Points, in no order, along strands that fork, close into loops and pass close to each other.
Points whose rows are less than 73.3 apart are linked; no others are. Some points are linked to none.
(548): 12  -13  17  -46  -14  28  8  -1  41  21  -6  6  4  11  -7  3  28  -26  33  22  -72  -18  5  13  -5  -5  -6  -14  20  13  16
(841): 2  -17  1  -29  -23  41  34  49  -5  18  -38  25  49  10  -24  -10  -26  -53  -17  16  -11  -16  -30  11  4  32  -17  27  21  -5  -10
(67): 7  -22  -5  -18  7  21  -1  -27  28  2  8  -34  -25  37  25  1  -13  2  -17  1  -7  17  20  14  -17  5  -13  -39  -1  34  -54
(755): 2  -10  -11  -9  -45  25  7  34  -1  35  -30  5  10  4  -40  -15  -50  -24  2  -5  -6  -15  -27  -2  6  41  -9  -10  30  25  -17
(573): 1  8  6  39  12  -51  8  -15  -18  -21  18  7  -11  -7  23  8  17  13  12  3  55  17  4  3  8  -9  1  25  -5  -15  -12
(168): -1  -3  5  -27  -7  -4  -10  -15  13  34  4  2  -15  -14  -24  20  29  27  32  5  -50  -3  17  -15  20  -15  -1  -39  -6  -1  19
(631): 4  -3  11  -13  -42  -12  7  11  11  57  -3  15  -7  2  -44  5  -32  -19  40  -11  -38  -17  -26  0  -8  13  5  -20  21  30  13
(142): 19  17  9  21  27  -9  -12  10  -19  -10  -5  -13  26  -35  15  -36  39  18  -18  -18  34  -15  10  -27  20  -6  -11  23  -32  -43  45
(641): -12  -15  8  -2  -20  12  4  50  -30  -12  -45  8  39  -25  -23  -19  -26  -18  -21  1  7  -29  -23  -7  5  18  -3  46  5  -31  40
(157): -5  -16  -42  -1  9  8  -5  -23  -26  -30  -5  -22  -1  12  17  10  -11  16  -33  -4  48  25  16  -3  23  5  3  -11  0  8  -34
(589): -17  -15  -9  4  -3  9  -14  35  -40  -26  -35  -4  30  -16  -6  -13  -36  4  -27  1  25  -22  -16  -2  2  14  0  38  5  -23  34
(511): -7  6  6  34  -6  -16  2  -21  22  -23  43  14  -25  30  16  10  4  -13  23  -11  -25  29  3  31  -30  -6  21  6  8  16  -34
(466): -1  -19  -19  11  22  -6  -6  -3  -33  -48  -9  -5  18  6  18  10  -3  4  -27  5  56  9  -6  -1  15  4  -13  37  4  -23  -3
(379): 11  26  5  4  15  -29  -12  -8  -1  10  12  3  -2  -18  -11  6  39  19  5  -8  8  -1  15  -22  19  -10  -10  -13  -26  -18  17
(701): 12  -10  20  47  18  -35  -17  15  -39  -18  -8  -6  13  -9  39  -20  18  16  -1  -15  54  -23  -13  -10  -1  5  11  54  -2  -52  34
(423): -3  -4  -29  -33  0  25  -13  -26  6  17  -4  -26  -9  0  -19  7  20  30  -11  -2  -21  6  31  -18  17  -2  -8  -55  -15  11  2
(848): 15  10  -2  9  23  -1  -9  9  -17  -26  -6  -7  28  -22  7  -12  28  8  -24  -11  39  0  13  -19  22  -5  -22  21  -24  -35  27
(526): -1  -7  -26  18  23  -13  31  -25  1  -51  18  -6  -14  9  30  21  16  11  -23  14  69  30  2  5  8  -12  1  26  5  -5  -45
(612): -24  7  8  15  -23  -26  -23  23  -50  24  -25  2  4  -36  -13  -26  -43  19  15  -15  17  -10  -7  -20  -13  11  23  5  1  6  46
(231): -19  -10  -41  -22  0  30  -24  7  -35  -2  -35  -25  18  -24  -2  -23  -55  17  -33  4  22  -5  8  8  21  13  7  -18  -4  25  6
(356): 9  23  -13  -18  27  8  21  -16  24  -8  22  -20  -26  -3  -5  27  41  12  -32  1  5  2  26  -28  4  -26  -18  -32  -14  -13  -8
(648): 6  -12  -14  -43  -11  42  11  18  -14  4  -38  3  45  1  -22  -2  -2  -34  -16  14  -17  -13  1  5  19  25  -11  1  -12  0  11
(13): -3  4  15  -1  -35  -27  0  8  -11  45  1  15  -3  -1  -40  7  -38  -10  38  -17  -16  -8  -23  -1  -4  13  15  -15  12  21  13
(918): 5  0  23  -18  3  14  1  -18  46  15  28  18  -20  -3  -2  7  35  8  24  15  -70  5  12  0  -9  -26  -3  -28  10  0  6
(750): -31  14  -21  -13  -10  -9  -30  0  -39  32  -23  -15  4  -37  -17  -20  -41  31  13  -8  5  2  12  -7  5  9  18  -28  -14  32  36
(29): -19  -5  3  39  -11  -48  11  -25  -10  -15  24  14  -20  9  20  18  -16  10  37  7  35  27  -11  32  -9  -3  29  21  11  14  -32
(341): 0  4  18  -13  19  29  9  -29  48  4  37  3  -34  7  4  3  31  14  5  19  -57  16  17  -10  -20  -30  -13  -41  13  6  -9
(350): 20  -8  16  34  24  -14  -16  26  -29  -20  -12  -9  27  -13  39  -32  25  16  -20  -23  44  -32  -8  -10  9  0  9  61  -12  -67  50
(680): -24  -1  8  8  -39  -14  -11  37  -39  27  -35  10  8  -41  -33  -41  -48  2  4  -16  9  -23  -18  -23  -10  12  15  17  14  -3  47
(725): 10  54  23  42  33  -44  16  -16  32  -6  43  17  -28  -7  22  9  53  -1  0  -7  -3  -4  -7  -14  -2  -40  6  13  -24  -22  -3
(355): -13  28  -7  23  33  -34  27  -28  -1  7  27  -15  -51  -8  3  31  35  27  -1  -10  19  19  16  -22  0  -35  -4  -24  -24  0  -18
(828): -2  12  13  -13  16  -7  3  -19  22  29  19  7  -38  -17  -12  25  39  37  18  5  -45  2  18  -25  17  -38  -11  -41  -9  -11  10
(672): 6  -22  -25  -14  2  31  -6  8  -23  -18  -19  -6  25  30  9  9  -37  -8  -36  9  25  3  -8  14  18  20  -4  1  6  7  -33
(698): 5  22  31  11  12  0  -4  -14  49  -3  41  33  -24  -2  0  10  51  -1  18  7  -70  6  1  -10  -17  -37  8  -8  1  -13  0
(564): 11  -24  -25  -23  -4  28  -10  -16  1  1  -11  -40  -8  35  11  5  -19  8  -31  -4  9  13  22  7  8  11  -7  -41  -8  29  -49
(780): 0  -8  22  3  -14  13  -11  -6  43  20  23  12  -17  24  -3  7  -10  -14  46  -7  -70  10  -16  14  -41  0  6  -22  21  36  -2
(232): 8  -16  2  14  33  -18  6  4  -13  -53  6  14  18  11  30  13  9  -12  -25  16  59  8  -16  13  8  -2  -14  62  8  -34  -6
(410): -8  4  -16  -12  -7  9  -21  5  -29  -7  -24  -7  26  -27  -16  -12  -15  6  -8  -3  11  -5  11  -4  15  11  -1  -6  -17  0  32
(690): 10  -11  22  -38  -9  22  8  -9  41  23  7  12  -9  -6  -3  5  40  -5  35  21  -81  -8  19  2  5  -20  -6  -28  19  5  15
(814): -3  7  -26  -23  15  12  4  -24  11  7  11  -27  -25  -2  -14  18  28  28  -23  -5  -5  11  31  -27  10  -13  -12  -49  -13  2  -8
(757): 13  -11  21  59  26  -45  1  -2  -32  -21  9  -2  1  -8  46  -15  32  20  4  -5  67  -11  -15  -7  0  -1  12  55  0  -50  14
(805): -7  -8  -12  -1  -31  19  -3  26  -24  16  -23  -1  14  4  -27  -8  -56  -10  -4  -2  9  -12  -21  3  10  36  4  -7  25  17  -12
(36): -7  -12  -45  -43  0  50  -14  5  -18  0  -42  -23  34  -19  -6  -20  -24  3  -40  5  1  -2  16  2  29  12  -3  -20  -23  22  10
(876): -20  -4  -5  -8  -32  8  -4  33  -32  16  -40  1  22  -41  -40  -35  -40  -10  -2  -5  -1  -23  -13  -14  4  20  10  7  6  5  42
(139): 4  0  -1  -21  -13  -6  -10  -7  0  18  4  -1  4  0  -24  15  -6  -1  18  -3  -16  -4  7  8  6  13  2  -25  -5  6  8
(321): 3  1  -18  2  15  -6  20  -23  13  -36  22  -3  -18  19  27  17  7  -3  -21  3  33  25  17  17  2  -8  -1  9  5  -1  -43
(371): 15  -19  -8  -22  -20  34  -6  14  13  18  -27  -19  2  37  0  6  -42  -12  -8  6  -8  -13  -3  17  -5  30  -12  -28  5  38  -43
(369): -15  -2  -13  -21  -16  18  -10  24  -29  4  -42  -6  33  -40  -27  -26  -21  -9  -6  4  -3  -19  0  -4  13  17  4  2  -13  4  46
(821): 13  30  7  -13  23  30  18  0  50  -42  30  29  12  26  12  7  51  -37  -29  3  -9  12  12  5  -22  -30  -10  32  -15  -30  -19
(677): -3  9  -6  -13  -12  -10  -21  -5  -16  15  -8  -2  14  -17  -28  3  2  9  15  -5  -8  -2  12  -11  16  8  5  -22  -17  3  29
(846): 8  -12  0  -21  -39  34  25  45  17  32  -32  22  22  16  -28  -15  -40  -48  -3  6  -10  -14  -33  10  -1  39  -20  15  33  17  -25
(31): 13  -16  -18  -37  -3  45  6  10  -8  -6  -26  -1  39  20  -3  8  -14  -20  -31  10  3  2  4  13  16  19  -14  -3  -11  -3  -15
(131): -15  5  17  45  -1  -63  9  -20  -22  -4  18  15  -20  -2  23  16  -1  20  39  3  44  25  -8  13  -5  -6  24  25  -4  0  -19
(77): 6  -1  15  16  -3  -24  -17  14  -32  -21  -9  6  18  -11  3  -1  -8  -2  2  -4  34  -6  -4  -3  8  10  -2  22  -2  -26  23
(240): -8  9  26  27  -7  -64  -6  -8  -29  14  12  17  -12  -4  4  11  -16  6  41  -12  22  14  -7  2  -3  3  23  10  0  3  3
(638): -4  4  -10  10  14  6  22  -30  32  -31  35  -7  -30  27  27  5  11  -5  -18  -1  4  31  22  17  -22  -14  3  -3  5  11  -52
(217): -3  -18  16  -14  -21  19  28  53  -18  -3  -36  27  46  -6  -30  -10  -25  -43  -21  11  -1  -21  -35  1  4  24  -14  46  18  -28  14
(86): 15  52  18  54  34  -45  29  -13  23  -19  42  9  -23  -8  36  3  49  -5  -7  -5  28  1  -6  -10  -1  -39  4  29  -22  -24  -10
(173): 14  3  4  19  30  0  -16  22  -24  -7  -13  -21  29  -37  33  -49  27  26  -26  -25  38  -28  9  -13  14  -9  1  46  -27  -53  59
(160): 13  5  15  52  30  -45  15  -8  -15  -31  21  2  -4  -10  40  -6  34  13  -2  5  70  4  -9  -5  10  -14  -3  47  -4  -36  -5
(769): -5  -18  -29  25  29  -14  13  -21  -24  -52  2  -14  0  1  26  13  16  17  -26  10  78  22  -7  -7  14  -4  -7  35  4  -16  -24
(722): -12  -6  -21  -28  -6  11  -21  -22  1  35  -5  -16  -11  -9  -28  11  15  39  15  -2  -40  4  25  -17  20  -4  0  -54  -11  14  15
(658): 12  -13  12  -37  -30  24  14  10  37  39  -17  8  2  13  -20  5  4  -36  39  14  -69  -26  -13  11  -9  7  -5  -16  29  33  15
(345): 17  0  8  34  39  -27  19  1  -3  -52  19  9  7  2  39  3  32  -5  -22  11  69  9  -12  3  10  -15  -15  62  1  -39  -10
(98): 12  -12  4  -27  -16  35  -2  5  36  14  -12  -13  0  35  4  4  -28  -23  6  8  -30  -11  -4  24  -23  21  -11  -23  7  35  -33
(762): 10  -5  10  -18  -41  10  10  14  34  48  -8  9  -8  10  -31  3  -28  -27  38  -4  -48  -20  -26  10  -20  15  -4  -19  27  39  4
(141): -7  5  17  15  -21  -47  -3  0  -25  25  11  14  -12  5  -13  13  -37  -3  39  -15  6  10  -13  8  -6  8  24  -5  10  18  0
(867): 7  -10  14  -11  -7  40  -11  -8  48  -3  4  -9  -5  47  20  -5  -12  -23  11  4  -44  5  -1  20  -43  10  -11  -20  10  35  -36
(426): 13  -21  -18  -12  -14  35  -7  19  -6  5  -24  -15  8  43  9  6  -49  -12  -24  12  14  -5  -8  20  4  27  -6  -13  11  31  -53
(536): -6  -9  -11  -33  -12  29  8  33  -27  2  -52  4  51  -26  -31  -18  -2  -37  -16  11  -21  -22  -4  -3  20  19  -8  15  -14  -3  42
(372): -9  -1  3  -2  29  11  15  -36  33  6  39  -17  -52  12  8  7  17  17  -5  8  -30  27  19  -8  -21  -22  -7  -48  4  18  -28
(459): 4  -7  19  -4  -7  34  -13  -14  50  -1  19  1  -10  36  7  -2  2  -18  28  4  -63  10  -4  14  -43  2  -5  -23  16  28  -15
(646): 9  21  26  19  6  -1  -7  -14  44  -20  48  32  -16  16  -1  9  46  -17  12  -3  -55  13  2  3  -30  -25  9  4  0  -15  -12
(919): -1  -5  1  0  15  26  8  -30  40  -22  29  -18  -27  40  30  -6  7  -8  -17  -1  -17  29  17  16  -32  -7  -5  -20  6  24  -54
(545): -25  -17  -20  5  10  -2  -20  44  -38  -20  -43  -17  16  -18  8  -23  -38  24  -31  2  43  -40  -15  2  -11  5  8  63  4  -28  49
(33): 9  2  9  -13  -16  -6  0  -1  14  8  13  9  -2  15  -11  13  -21  -17  20  -4  -16  0  -3  26  -8  14  7  -9  10  13  -4
(808): -31  4  -36  -12  -7  5  -29  -4  -44  17  -24  -23  4  -28  -5  -19  -52  29  -5  -5  18  3  15  3  10  10  17  -33  -5  36  14
(281): 2  29  15  2  28  -24  7  -18  23  20  30  6  -41  -16  -4  26  43  26  6  1  -25  0  10  -24  7  -42  -8  -26  -14  -13  6
(397): -17  -1  -3  36  -7  -25  16  -30  12  -21  35  9  -30  20  25  13  -4  4  23  -3  10  34  4  36  -18  -8  24  9  8  18  -43
(6): -17  11  -2  -10  -21  -19  -27  0  -28  42  -16  1  5  -24  -36  -1  -16  21  33  -12  -19  -1  0  -19  8  7  22  -27  -13  21  40
(221): 3  14  17  34  -4  -4  -1  -17  30  -33  47  24  -15  36  8  11  28  -27  14  -13  -35  25  4  19  -36  -8  15  14  7  -4  -31
(886): 16  49  24  18  34  -38  8  -13  30  15  34  14  -28  -19  10  14  55  16  5  0  -13  -15  -3  -26  12  -39  -5  -5  -24  -25  13

A tip is a point with one link. Name the tips that can be reached along the links from each point below, in the order of the rows.
(350) | (848), (564), (372)
(725) | (356), (86)
(808) | (612), (780), (36), (33)
(641) | (805), (545)

A piece is all that can be reached along the links. How many separate loops has the piece of each point below (a circle has one, a figure eight two, a Y none), and how many tips (points with one link)?
(459) | loops 0, tips 4
(658) | loops 1, tips 3
(725) | loops 0, tips 2
(841) | loops 0, tips 2

A fork is a point with three links, a tip a point with one. Leave the first point through the second and follow the links. Name the first fork or tip that comes.
(131); (29) | (918)
(918); (698) | (131)
(828); (168) | (356)
(641); (217) | (805)
(356); (814) | (86)
(780); (459) | (369)
(648); (31) | (780)
(232); (466) | (564)
